Points on a hilly landscape, in no order, each with its height.
A ball rolls from a point to the lowest of its 2 nearest points, and stops where none of them is lower. Distance is the straight distance between rows; heights are no part of it.
neta: [152 114 142 118 168 103 153 134 181  91 165 133 205 121 156 135 148 159
 143 110 123]  height 4.19
popi: [ 91  74 125 111 114 129 155 160 188  92  92 146 149 128 153 139 169 116
  96  85 140]  height 3.58
mune: [ 86 181 153 160 111 107  86 141 134 114 167 163 114 137 119 181 124 132
 160 157 150]  height 5.62
gilu: [151 145 162  91 122 147 110 142 140 146 130  80 161 151 107 134 122 132
 110 151 137]  height 2.04
zifi: [130 108 106 150 126 114 150 178 102 164 119 131  90 161 149 102 132 165
 112  93 108]  height 4.06
dele: [133 140 160  98 128 130 128  89 141 149 124 123 177 125 124  70 139  96
 142 172 129]  height 4.77
Kikil: [151 129 122 125 150 136 134 140 136 134 179 140 131 116 190 101  78 160
  80 112 128]  height 6.56
lemen: [124 155 157 139 152 109 104 125 150 138 119  93 154 111 104 147  84 155
 115  79 147]  height 3.36
rur: [122 174 138 199 125 133  86 153 144  88 154 120 130 129 102 134 132 129
 173 107 166]  height 5.80
Mevev: [137  86 118 101 130 110 133 177 175 101 148 127 178 141 136 147 169 165
 144 113 123]  height 3.99
Gev: [136 174 141 138 118 136 110  93 111 157 104 168 147 134 134 110 142  60
 124 156 143]  height 2.72
vez: [188 121 122 125 125 136 186 146 141 109 128 142 190 102 166 102 120 134
 108  80 122]  height 4.58
rufes: [180 155 137 100 113 165 133 119 126 109 147 135 168 119 159 151 155  98
 104 141 140]  height 3.68
Mipo: [134  88  97 135 164 143 153 176 203  90 129  99 140 115 168  85 122 153
  88  92 159]  height 2.69
Bunuv: [121 137 166 188 131 115 127 121 112 136 102 112  97 114  77 132 100  83
 153  98 127]  height 6.66
tudev: [108 179 169 170 146  87 121  84 107 151  77  99  79 105  88 165 158  64
 188 209 158]  height 1.96
Zagan: [116  74  89 101 144 101 184 151 185  82 104 154 158 129 141  46 126 127
  99 113 126]  height 2.13
nezov: [ 91 207 147 151  95 120  78 124 113 128 157  77 125 144 114 187 137 190
 167 143 136]  height 2.33
Sitod: [114 178 166 170 113  77 145 144 133 144 114  61  97 139 100 165 108 131
 123  84 116]  height 1.90
bosaf: [107 166 178 115 145  98 119  55 106 151 136 109  80  95  69 147  96 161
 155 137 116]  height 3.27
Kodi: [133  43  80 103 157 140 137 142 157 138 104 117 123 141 127  89 108 197
 100  96 122]  height 3.57
biz: [109 152 145 147 128  87 101  79  51 178 103 138 160 128  76 171  94  96
 176 148 106]  height 5.45
Galar: [115 174 116 167 121  97 118 136  75 132 175 113  81 145  90 179  71 141
 160 136  94]  height 5.23
san: [138 111 154 147 128 162 122 130 115 136 110 184 143 164 109  72 146 110
 143 128 136]  height 1.38
mulo: [134 135 139  82 116 141 162  99 160 134  89 168 132 150 151 119 150  64
  87 177 125]  height 2.84
Deg: [134 138 168 105 131 120 140 110 107 178 155 139  94 135 141 136 112 163
  88  95 105]  height 2.35
bovez: [121  97 100  94 153  81 160 120 159 113  89 171 165 159 121  63 137 106
 119 144 116]  height 2.46
fur: [124 163 143 109 116 102 101  66 156 112 145 150 151  78 137 178 126  93
 137 153 140]  height 5.74
tafu: [176 111  86 108 125 125 134 110 105 134 130 153 150 145 125 118 126 130
 114  99  99]  height 4.17
forat: [139 168  95 174 111 113  94 114  99 114 169 111  95 102 111 150  84 158
 154 111 101]  height 5.10
Suz: [113 179 165 162  91 139  80 127 117  94 149 125 145  98  86 175  69 125
 178 180 147]  height 2.11
Fofa: [166 142 128 109 122 147 121 109 128 100 148 161 216 103 145 146 154 125
 136 123 136]  height 3.86
Lis: [120 124  81 115 116 133 124 215  71 143 121 130 117 142 142 133 131 130
 133 118 145]  height 1.85
tati: [162  92 108  79 103 170 202 167 136 108 119 139 110 111 185  91 165 156
  89 133 134]  height 3.18
tuse: [134 129 127 106 133 163 151 101 155 109 125 149 197 137 179  62 155  96
  93 143 134]  height 4.71
nupo: [153 177 127 139 115 127 117 109  85 158  88 124 119 148 119 138 126  70
 111 126 136]  height 2.49
Pab: [134 194 139 141 120  81 139 166 109 133 154 147  95 147  87 169  86 127
 169 168 113]  height 5.37
Tanup: [144 206 160 167 104 155  99  78  87 146 122  86 128 107  93 134  83 119
 128 127 131]  height 4.54
Difi: [129  90  76  89 126 151 119 179 120 113 145 122 134  93 169 139 134 128
 106 109 147]  height 3.05
fak: [111  65 128 137 138 113 139 143 159 143 136 157 116 132 157 118  99 153
  88  77 100]  height 3.48
Sazi: [130 103 123 100 137 136 138 103 110 132 117 162  84 125  97  60 141 112
 146 141 122]  height 7.04
Kunud: [132 185 130 131 126 130 114 116 129 124 177 128 158 107 183 161 116 181
 101  95 137]  height 3.39
kevuk: [150  83 110 117 134 179 115 166 115 145 113  85 123 157 137 106  94 125
  77 133 136]  height 3.32
zus: [138 146 143 169 118 127  94 155 119 138 156  50 105 121 114 149  76 152
 131 126 128]  height 2.79
bar: [160 180 135  93 103 127 131  92 123 129 165 143 209  94 153 161 145 163
 132 122 109]  height 4.05
pupem: [118 172 156 215 127 105  91  71 134 134 100 130 118 151  71 175 108  97
 175 182 120]  height 6.16
mizi: [134 153 146 120 122 108 142 166 137 152 137  88 100  76 141 101 108 175
 131 100 142]  height 3.03
Dun: [ 97 110 136 120 105 110 126 148 110 166 130 139 156 110 180 100 146 135
 112  55 123]  height 3.85
Guz: [ 93  85 100  70 143 126 101 166 117 112 141 153 129 100 123 135 135 130
 141 112 148]  height 3.26
Naf: [153 127 122 155 109 126 131 159 122 179 130  84 113 133 166 109 151 189
 108  85 111]  height 4.18
zabo: [186 102 111 126 119 150 184 167 139 136 138 141 168 113 203 111 142 179
 100  90 122]  height 4.43
fenog: [172 130 115  79  96 169 168 151 124 114 126 134 133 120 159 114 166 112
  98 142 137]  height 3.45
Supar: [161 185 117 104 132  98 109 108 146 117 117 139 144 146  92 170 125  96
 146 212 134]  height 2.63
nof: [102  91  84  53 124 129 122 115 111 123 111 145 167 129 158 100 151  98
 104 131 124]  height 5.31
zegud: [107 118 113 118 136 123 119 117 143 142 142 129 117 103 178 105 152 163
 110  49 128]  height 3.70
Lukot: [113 143 122 138 152 121  91 144  75 160 137  93 102 115 111 165 113 176
 130  70 147]  height 4.97
bogif: [117 175 135 143 128 142 103  99 147 101 142 146 130  98 152 105 160 100
 148 147 150]  height 2.98
Gilut: [173 164 126 170  92 109 150 122 149 107 141 143 124 105 124 100 117 108
 141 106 101]  height 4.86
gova: [159 128 176 152 124 136  97  79 133 153  97 166 191 134  88 127 121  92
 182 167 130]  height 5.11
gub: [102 132 168 146 166 106 157 122  81 170  96 161  64 152  76 124 109  77
 157 168 115]  height 6.84
dov: [128  89 140 130 158 141 170 131 179  81 119 183 147 145 127  70 125 127
 113 124 143]  height 1.76
nete: [150 122 116 105 112 121 159 222  87 169 128 114  98 106 154 150 128 170
 127 115 151]  height 2.06
difo: [ 96 101 110 148 160  86  97  83 115 136  99 153 112 135  92 144 120  88
 141  92 119]  height 3.43
devag: [152 170 170 143  98 166  91  80 124 138 157  91 158 113 109 134  90 143
 127 143 119]  height 4.31
zof: [184 164 104 119 120 124 120 127 116  98 135 142 165 122  92 147 104 101
 162 179 130]  height 2.30
bibo: [160 127 123  77 124 143 132  94 121 141 171 130 162  89 175 130 132 169
 105 111 107]  height 4.30
kek: [125 106 119 121  97 134 125 158  88 177 123  96 149  97 188  91 115 134
  91  83 120]  height 4.00
lesa: [135 133 131 129 129  94 110  95  96 157 119 173 169 137  84 132 123  97
 177 147 110]  height 5.28
doban: [116 100 142 144 150 173 161 106 162  82 157 158 182 124 215 112 163 123
  98  83 143]  height 2.41
Faf: [101 105 107 102 115 104 141 185  97 119 116 128  80 133 131 148 145  88
 133 118 140]  height 1.61
Lada: [170 114 117 103 146 146  92 119 111 147 120  93 143 110  79 159 126 159
 137  83 137]  height 4.69
nok: [141 136 141 167 122 139 120  92  87 152  98 125 105 181  97 148 118  70
 101 113 102]  height 2.22
lakaz: [112 208 136 147  66 124  89 124 117 102 142  82 178 108 102 182 105 198
 167 150 124]  height 2.08
mab: [146 125 103 127  97 150 122 174  84 126 131  86  71 116 130 200 152 127
 121 104 125]  height 2.67
pif: [127 154 155 165  98 111 142 162 111 156 123  67  93 162 131 141 135  99
 114 113 119]  height 2.19
Nif: [149 131 150 145 148 149 120 125 139 121 157 183 172 141 120  99 145 155
 144 123 130]  height 1.02
zup: [126 189 168 159  80 128 112 119  74 145 141 135 131 138  80 164 119 156
 193 176 105]  height 7.60
kesi: [148 121 137 166 135 113 110  75  99 169  67 189 116 151 111 117 152  55
 168 195 129]  height 1.86
rit: [131 161 128 152 146 129 100  77 166 114 156 185 127 162 126 157 138 118
 132 132 122]  height 2.80
nuta: [120 196 141 142  90 130  94 126 128  93 162 116 194 102 114 166 104 153
 179 186 145]  height 1.81
Midal: [ 99  93 148  89 139 143 119 145 170 131  86  89 121 169 112 101 147 109
  75 149 144]  height 2.87
tate: [111 165 146 145 133 107 104 131 161 106 138 151 149 121 124 104 143  83
 173 178 154]  height 2.81
fus: [133 204 168 141 118 103 121 118 139 108 134 121 120 103  77 141 101 167
 174 144 139]  height 3.98
banu: [140 116 184 120 150 142 187  91 181  97 142 197 198 127 168 114 170 127
 129 124 125]  height 1.80
Kidon: [116 126  99 133 136 132 137 138 153  96 140 160 130 129 175  90 139 101
  99 112 129]  height 2.75
dinu: [ 65  94 117 108 123 152 115 133 129 107  98 147  98 156 140 123 149  66
  96 159 145]  height 4.20
ropir: [139 145 173 106 149 111 115 136 144 166 115 107 157 134  96 110 117 172
 128  88 156]  height 3.61
bab: [160  79  89 104 152 124 124 137 147 111 149 154 178 136 145 127 109 151
 105 109 108]  height 4.38
zas: [114 119 155 143 154 122 140 149  95 123 122  65  75 147  63 101 153 110
 182 170 117]  height 7.24
tuk: [ 97 154 127 181 131 102 110 114 115 129 155 135  62 157 106 139 141 135
 175 127 106]  height 2.42
Pabam: [152 114 117 147 143 162  78 124  89 160 128  95 127 134 110 137 135 174
 116  73 140]  height 4.85
mukev: [125  82 109 125 104 160 145 170 148  76  84 138 117 167 111 106 184 110
 120 137 153]  height 1.95
napub: [159 173 134 110  97 136 108  86  97 132 166 114 152 100 129 149 136 200
 146 133 109]  height 4.28
nito: [152 164 170 139  91 123 129 149 105 137 121 127 144 152  78 166 134 112
 175 187 119]  height 7.51
Rovik: [150 109 100 120 126 117 110 117  60 156 136 125 121 130 105 131 122 124
 145 112 106]  height 3.97
Kedo: [148 117  95  84 149 105 190 138 156  99 112 176 187 163 147  82 169 133
 115 141 123]  height 2.73
lev: [171 125 126 151 113 131 158 144 131 120 141 147 136 110 148  74 124 143
 133  86 113]  height 4.72
pusom: [100 103 145  96 154 119 152 101  85 148 115 183  74 132  95 100 125  79
 149 161 109]  height 6.94
Tevip: [138  89 116 143 129 155 100 163 132 135 143  75 123 128 114 119  90 140
 119 133 131]  height 3.07
dal: [159 127 145 136 147 131 109  65 150 137  92 152 186 116 107  86 134  94
 155 144 141]  height 4.94
rif: [150  70  74 123 161 114 141 181 127 128 108 139 132 121 122  76  97 163
 130  96 130]  height 3.38
Kefa: [129 129 143 102 138 106 130 126 155 157  86 111 160 147 107  97 139 128
 105  86 133]  height 3.84
feto: [104  89 133  92 128 113 131 160 176  93 104 129 123 137 121 151 178 129
 137 112 147]  height 3.77
dutaf: [136  90 125 109 140 161 140 162 185 101 110  94 157 175 136  87 147 115
  82 143 142]  height 2.53
Vapak: [144  99  73 106 109 167 118 188 105 125 121  91  83  98 178 164 158 126
  92  99 147]  height 2.86
nup: [116  86 146 121 127 112 112 119 148 149 138 145 111 133 116 163  78 143
  90  71 102]  height 3.20
vute: [146 130 155  95 156  91 156 105 150 137  90 142 100 125  68 132 119 110
 138 122 134]  height 4.49
Napug: [169 139  81 122 151 133 126 146 117 149 152 146  89 125 146 107  77 157
  84 100 124]  height 6.45
Tig: [113  89  98 107 125 126 152 167 127 137  85  93  90 153 134  59 157 133
  91 114 132]  height 3.72
Firud: [113 170 172 101 130  80 134  91 121 171 144 136 111 112 105 145  89 165
 129 110  94]  height 2.83
kodiv: [123  91  98 103 166 140 105 132 153 115 154 138 133 144 129  92  85 117
 107 127 113]  height 4.59
kod: [142 115  87  96 174 166 129 169 141  95 180 145 174 128 173 138 145 155
 115 143 158]  height 4.81
selu: [ 93  67 134 106 106 113 145 137 137 135 112 142 107 153 121 116 136 115
 114 128 105]  height 3.78
fup: [131 172 162 201 112 129  89  99 114 120 129  84 118 154  67 187 105 115
 165 154 119]  height 6.03
Gosup: [160 101  91 138 146 172 121 203 101 178 153 140  97 109 171 150 112 213
 122 128 150]  height 5.15
fenu: [127 182 160 167  89  84 107  79 114 121 116 139 140  91  88 173  98 114
 193 161 110]  height 5.19
buv: [ 75 196 164 197 130  95 135  80  72 155 107  83  69 107  87 180 137  95
 188 187 117]  height 1.60
Voke: [145 160 169 102 131 156 110  87 126 163 129 102 110 166 100 114 140 123
 124 159 131]  height 1.52
mopa: [120  69  71 155 133 170 179 134 139  44 134 193 179 141 190  91 150 118
  85 115 132]  height 2.76
zuv: [103  86 100 119 108 118 143 200 130 122 135  91  52 150 139 161 143 120
 116 129 113]  height 1.87
gamil: [150 100  78 156 153 134 127 166 197 123 133  87 101 121 170 116  89 169
  86  87 129]  height 2.90
nug: [ 96  30  63  73 132 154 163 140 158 106 113 148 124 137 164  87 132 181
  71 144 121]  height 3.94
Mup: [125 156 149 144 100 119 112 168  84 137 129  71 117 159  87 167 135 110
 182 179 123]  height 7.43
Kopob: [131 218 168 147 114 107 120  69  97 154  90  90 131 109  79 157  76 105
 149 151 139]  height 4.76
Daru: [132 117 125  95 178 100 124  97 166 124 145 158 117 148 100  97 101 110
 125 154 116]  height 4.80
Lasik: [116  93  89 141 168 107 113 114 116 118 103 116  79 129  92 106 120 108
 139  73 123]  height 3.62
fepef: [146 156 159 119 130  89 131 113 153 111 111 130 123 108  78 144 106 101
 163 145 145]  height 4.24
Mas: [100  64 101  99 107 134 148 200 128 143 124 122  87 147 172 158 133 159
  93 123 114]  height 2.12
korug: [112 172 148 166 123 102 110  87 142 116 112 109  81 109  83 136 152  85
 191 168 136]  height 2.29
poze: [110  97 150 121 137 119 137 130 126 132 131  97  72 133  86  70 139 116
 158 154 113]  height 7.14
zodom: [121 135 162 155 140 123 115  80  90 161  72 148 109 153  84 166 138  54
 155 175 129]  height 1.50
Tido: [128  88 128  79 131 131 146 123 114 167 127 123  74 129 150 111 114 146
  66  99  95]  height 1.89
pokif: [110 112 126 109 130 148 127  90 159 128  86 127 172 145 138  63 164  72
 106 161 137]  height 4.55
gim: [180 115  89  81 121 135 126 114 106 164 155  87 122  93 155 125 104 161
 104 121  98]  height 4.57
sif: [111 157 146 158 124 133  87 134  82 154 150 142 111 128 128 156 115 158
 145  93 135]  height 5.08
tabeb: [123 120  65  72 145 115 171 143 137 102 139 157 171 138 193  77 166 143
  97 136 121]  height 2.95
Duvo: [151  94  99 122 151 194 127 187 116 137 170 148 114 140 179 122 122 187
 103 146 138]  height 5.04
gizik: [104 135 155 160 125 130 120 165  58 145 160  42  68 139  85 135 135 127
 178 166 116]  height 7.34
guku: [137  88  81 122 186 171 138 179 141 112 161 163 152 148 193 115 157 209
  95 120 152]  height 4.92
rezi: [140  93 123 135 108 163 135 146 160 106 112  97 123 159 119  79 188 118
 129 132 125]  height 2.21
vofo: [ 87 187 159 156 123  69 112 133 113 125 130 140  99 140  80 193 105 118
 185 172 131]  height 5.50
nagin: [151 196 140 129  94 108 123  95 164  92 137 147 195  96  99 165 135 148
 201 199 128]  height 1.45
vumu: [100 179 141 176 174  96 125  90  81 143 130 132  45 151  60 156 138 130
 187 145 107]  height 2.20
vop: [116 138 181 191 127 118  91 100 132 137  69 123 142 117  85 140 108  67
 162 125 150]  height 6.54
Seba: [110 102 139 141 131 130 163 187  87 133 137  70  25 141 101 179 125 116
 121 117 114]  height 2.15
pige: [108  53 133 114  86 141 162 177 174 108 117  99 120 119 159  97 114 104
  85 127 133]  height 3.02
kaba: [171 190 142 147 131 136 115  87 154 102 166 153 173 112 122 141  77 125
 118 138 126]  height 1.36
Lik: [ 89  58 127 110 105 159 156 139 176  87  85 132 141 128 138 110 140  86
  69 123 146]  height 3.33
topa: [128 163 121 127 130 127 120 129 137 136 168 103 142  77 198 113 134 202
 113  67 140]  height 3.55
Seg: [129 105 104 138 142 123 139 162 158 164 172 116 139 113 221 100  95 174
  80  91 110]  height 6.65
Buved: [190 130  93 129  95 149 165 165 124 167 125 103 136 148 174 113 154 185
 102  98 100]  height 4.29
tuvif: [128 112 111  85 141 157 153 109 126 144 123 137  87 160 158  74 133 143
  54 110 126]  height 1.44
bon: [ 87 176 169 183  78  91 111  84  60 139 105 130 148  94  78 160  91 130
 216 151 105]  height 5.34
pibi: [128  95 121  85 113 106 180 148 141 110 148 154 182 119 187 113 154 126
 118 118  97]  height 3.21
sizi: [160 174 125  77 140  92 146 113 179 110 136 145 166 153 129 164 136 110
 134 179 135]  height 2.97
koti: [ 99  83  94 116 146 122  87 117  74 137 127 104 100 143  89 151 151  96
 167 126 117]  height 3.76
toluk: [103  79 143 139 102 136 129 174 138 138 146 110  88 120 162 109  92 106
  92 118 118]  height 2.68
dubu: [133  97 161 126 110 141 135 129 149 136  62 129 139 153  95 121 169  65
 145 168 139]  height 2.07
rali: [136  50  35  95 149 129 160 142 159 114 111 130 136 135 157  79 144 194
  94 111 111]  height 3.74
Baro: [ 87 127 114 107 150 131  69 130 103 130 150 134  97 140 100 169 164 126
 165 145 136]  height 3.59
lufad: [ 78  85 131 130 126 138 143 121 101 124  98 146  70 172 108 141 159  76
 120 148 115]  height 4.02
Salo: [120  75  89 108 152 139 189 143 189  77 117 115 159 107 193  62 124 144
  68 108 136]  height 2.45
kal: [105  77 134  82 127 179 191 114 159 103 118 154 209 134 196  69 162 119
  70 142 135]  height 4.90
mil: [148 129 163  92 118 148 147  91 157 141  85 146 120 150 107 129 178  77
 126 194 136]  height 2.47
divem: [136 105  93 107 146 164 147 177  94 163 105  86  85 140 139  92 124 146
  94 125 152]  height 3.54
Naror: [ 92  66 133  60 112 157 151 130 134 119 116 130 178 134 169  79 181 126
  98 132 125]  height 5.12
devot: [130 177 190 135 115 103 114  61 162 119 127 111 100  75  76 154 107 161
 169 141 124]  height 3.67
rume: [130 151 170 208 134  98  94  82 153 153  55 153 144 119 116 130 134  54
 167 185 155]  height 6.41
musob: [169 150 119  76 150 131 133 120 146 106 147 120 138  72 121 164 104 144
 107 108 154]  height 6.04
Zako: [149 134 127  93 145 102 161 116 162 115 123 179 196 143 140 133 138 100
 125 143 117]  height 3.01
vomu: [177  86 110 110 157 115 182 150 164  95 172 147 192 126 170 148 125 185
 126 102 101]  height 4.40
Tib: [115 132 154 183 126 142 121  92  60 155 102 111 101 161  83 189 126  53
 144 147 104]  height 1.88
bim: [111  46  85 121 111 136 195 199 140 140  93 149  81 157 152 130 113 170
  56 112 113]  height 2.38
nak: [146 131 129  92 128 143 152 182  73 160 118  99  57 114 111 142 142 165
 139 130 147]  height 2.32
luvid: [102 126 160 172 152 117 154 139  78 138  96 130  62 147  86 135 117  88
 144 120 135]  height 6.75
Kige: [ 95 163 119 142 138 154  91 119 145  90 193 153 133  99 192 108 154 144
 137 123 152]  height 3.13
fumi: [136  93 161 134 144 156 158 123 183  97 162 179 160 130 155  70 153 148
 141 126 129]  height 1.41
gez: [139 199 164 182 106  68 126  62 105 153  71 120 154 109  75 170  81  98
 175 175 109]  height 4.99
Mazi: [ 94 146 124 166 150 119  91  94 131 139 146 181  87 162 119 140 146 105
 161 144 125]  height 2.60
Bini: [147 146 101 108 128 111 138 152  86 144 144 130  83  87 137 130  59 113
 112  99 132]  height 6.34
vafa: [169 150 119 106 137 149  95  85 125 130 141 119 139 123  94 154 161 180
 146 120 125]  height 4.50
rafi: [ 98 179 161 182 123 127  89 131 178  85 181 141 129 130 134 161 110 155
 151 133 147]  height 5.71
Vab: [126 176 190 197 131 104  98  87 177 137  92 157 146 141  97 150 134 110
 184 162 140]  height 6.29
medev: [105  48  47 142 105 153 166 186 131  71 104 173 160 147 175  92 135 129
  84  95 121]  height 2.94
Kop: [ 98 190 186 154 112  62 146 123 104 145 115  71 103 104  78 179 110 133
 155 125 114]  height 1.42
Nofas: [132 114 140 169 139 138 117  97  89 149  90 172 120 147  83  81 151  81
 176 144 134]  height 1.68
beran: [114 119 114 118 133 110 150 142 160 137  57  97 123 159 125  81 163 120
  94  86 137]  height 3.88
ramoz: [123 162 156 121 113 132 140 160  90 152 131 103  82 133 107 124 152 139
 153 137 147]  height 2.56
nim: [105 156 151 160 100 100 109  80  37 164 113  99 141 119  78 158  94 133
 191 117  83]  height 5.49
zeso: [111  40  49 136 112 130 166 201 131 119 104 133 175 114 189  71 129 157
  94 101 131]  height 3.08
fule: [122 183 155 173  87 137  85 150 133 138 162  57 130 155 134 168 115 179
 124 133 124]  height 2.54
pubu: [132 138 119 159 155 110 107 147 171 128 148  89 128 124 139 139  78 180
 103  75 137]  height 3.11
tonan: [159 227 132 179 119 122 105  65 142 108 116 142 173 105 108 156  86  98
 142 152 143]  height 1.74
sipiz: [126 104 130 132 112 140  92 125 137 147 170 109 128 147 149 173 109 160
  88  87  98]  height 3.49
malev: [166 171 119 109 129 130 126 104  99 128 150 127  92  67 118 137  89 149
 122  94 138]  height 6.21
Nudol: [112 136 129 123 127 125 114 136 140 115 133 119 114 121 132 101 140 111
 124 119 144]  height 2.96
vetov: [167 188 102 138 124 126 108  97 135  98 133 134 158  92 104 120  96  68
 150 165 152]  height 2.03
fekag: [104  78 133 112 108 154 162 146 153  97  56 134 101 167  80  96 159  84
 112 166 148]  height 1.63
leb: [ 77 117 132 119 136 131 103  84 165 140  82 146 125 154 133  97 154  53
 112 174 135]  height 4.39
det: [123 170 158 159 104 116  97 103 176  93 130 113 130  91 111 130 134  88
 194 197 141]  height 2.57
Feba: [101  88  94 146 151 150 140 140 176  68 159 162 174 137 197 105 148 107
 105 116 132]  height 2.58
raf: [130 183 132 155 141 142  72  59  95 159  96 143 142 139 112 125 139  77
 139 179 152]  height 2.93
mapit: [131 145 138 191 134 116  78 131 127 120 127  97 147 148  75 150 106 134
 162 115 132]  height 5.90
Poge: [135 101 161  79 139 125 127 133 134 153 157 143 118 122 113 158  98 155
 101 110 125]  height 2.82
mun: [124 112 182 123 150 149 157  88 176 103 159 160 204 104 182 111 131 115
  99 105 130]  height 2.14
Beb: [ 94 113 135 133 134 142 125 162  81 160 160  50  59 140 112 100 126 133
 132 155 129]  height 7.42
nili: [123 109 122 176 152 120 140 165 102 146 124 122  63 157  98 127 132 156
 148  70 122]  height 3.92
busos: [108 104 145  99 168 100 139  87 148 136 114 113  71 145  81 122 103  91
 116 136 125]  height 4.75
Zoru: [124 141 121 101 101 130  92  64 125 129 149 141 131  84 144 146 142  63
 142 188 122]  height 5.59
labog: [115  99 115 139 141 108  99  84 146 124 114 159 142 111 124 139 131 106
 129  64 126]  height 3.24
sol: [140 182 110 172  86 113 112 103 131 106 165 126 135 117 121 151 105 120
 157 119 101]  height 4.98
pon: [150 134 146 124 105 157  79  88 120 140 146 118 201 122 132 141 130 121
 126 130 120]  height 4.07
vigag: [151 147 110 165 128 173  98 177  92 166 165 117 100 116 159 161 110 217
 118 107 144]  height 5.22
Beto: [140 131 163  63 143 155 129 119 147 128  98  98 141 146 120 123 160 104
  89 141 165]  height 2.55
geba: [114  46  47 123 135 128 146 200 109 148  92 132 123 110 164  96 100 164
 101  88 137]  height 3.22
nezet: [121 121  96  83 112 134  97  89  92 130 139 131 141 110 149 120 164  79
 129 144 118]  height 5.46
pib: [110 115 144 153  77 130 130 162 119 138 128  88 101 146 145 125 106  76
 103 118 100]  height 2.43
Lanap: [ 94 119 104 102 142 111  78 154 121 116 174 142 114 106 127 161 150 161
 164 121 142]  height 3.44
taz: [102 185 146 124 116 101 127 158 113 149 168  95  69 107 126 135 112 156
 148 117 137]  height 2.78
zote: [129  75  75  85 103 170 183 182 126 113 136 157  99 102 207 107 125 137
  72 139 134]  height 2.92
boka: [122 141 130 145 163 107  81  73 164 113 129 163 161 142 104 163 116 125
 132  96 126]  height 3.04
Mif: [147  96  94  82 153 155 150 137 128  84 150 144 210 134 186 141 173 141
 112 123 141]  height 4.66
Tabel: [128 168 130  96 129 108 126 117 143 106 127 145 157  72 145 174 119  90
 118  98 152]  height 5.88
Pumi: [106  82  98  98 100 133 193 169 155 107 111 159  90 137 180 111 127 137
  46 122 124]  height 2.64
Libe: [ 91 167 173 196 140 100 119  75  96 138 120 108  66 142  57 168 140 140
 211 177 115]  height 1.93
bof: [113  63 135  98 120 106 168 125 158 126 131 160 151 121 155 101 129 147
 119 101  94]  height 3.46
kugev: [136 112  98 126 162 127 120 136 129 124 127 133  63 130 103 149 130 137
 132  84 142]  height 3.79
masus: [134 156 131 142 119 125 142 142  81 139 150  73  40 128 106 200 127 137
 133 117 114]  height 2.44
loka: [134 208 123 135 122 161 115  96 128 101 190 144 154  90 194 143 153 159
 126 112 147]  height 3.25
Kub: [117  35  88  73 150 174 155 162 145  80 134 146 196 112 191 135 159 161
  90 111 146]  height 4.47
vobu: [149 148 127 108 154 167 131 105 120 156 136 114 101 164 133  73 137 133
  99 124 131]  height 1.04
bobod: [ 93  14  85  90 123 166 178 140 144  75 144 163 160 129 195 105 148 163
  69 145 115]  height 4.21

Where does a ball stop that starts at each point below?
Lukot | Faf
vomu | Kop
Rovik | Faf
bibo | Faf
bon | Faf
luvid | buv
Pab | buv
kek | buv
nili | buv
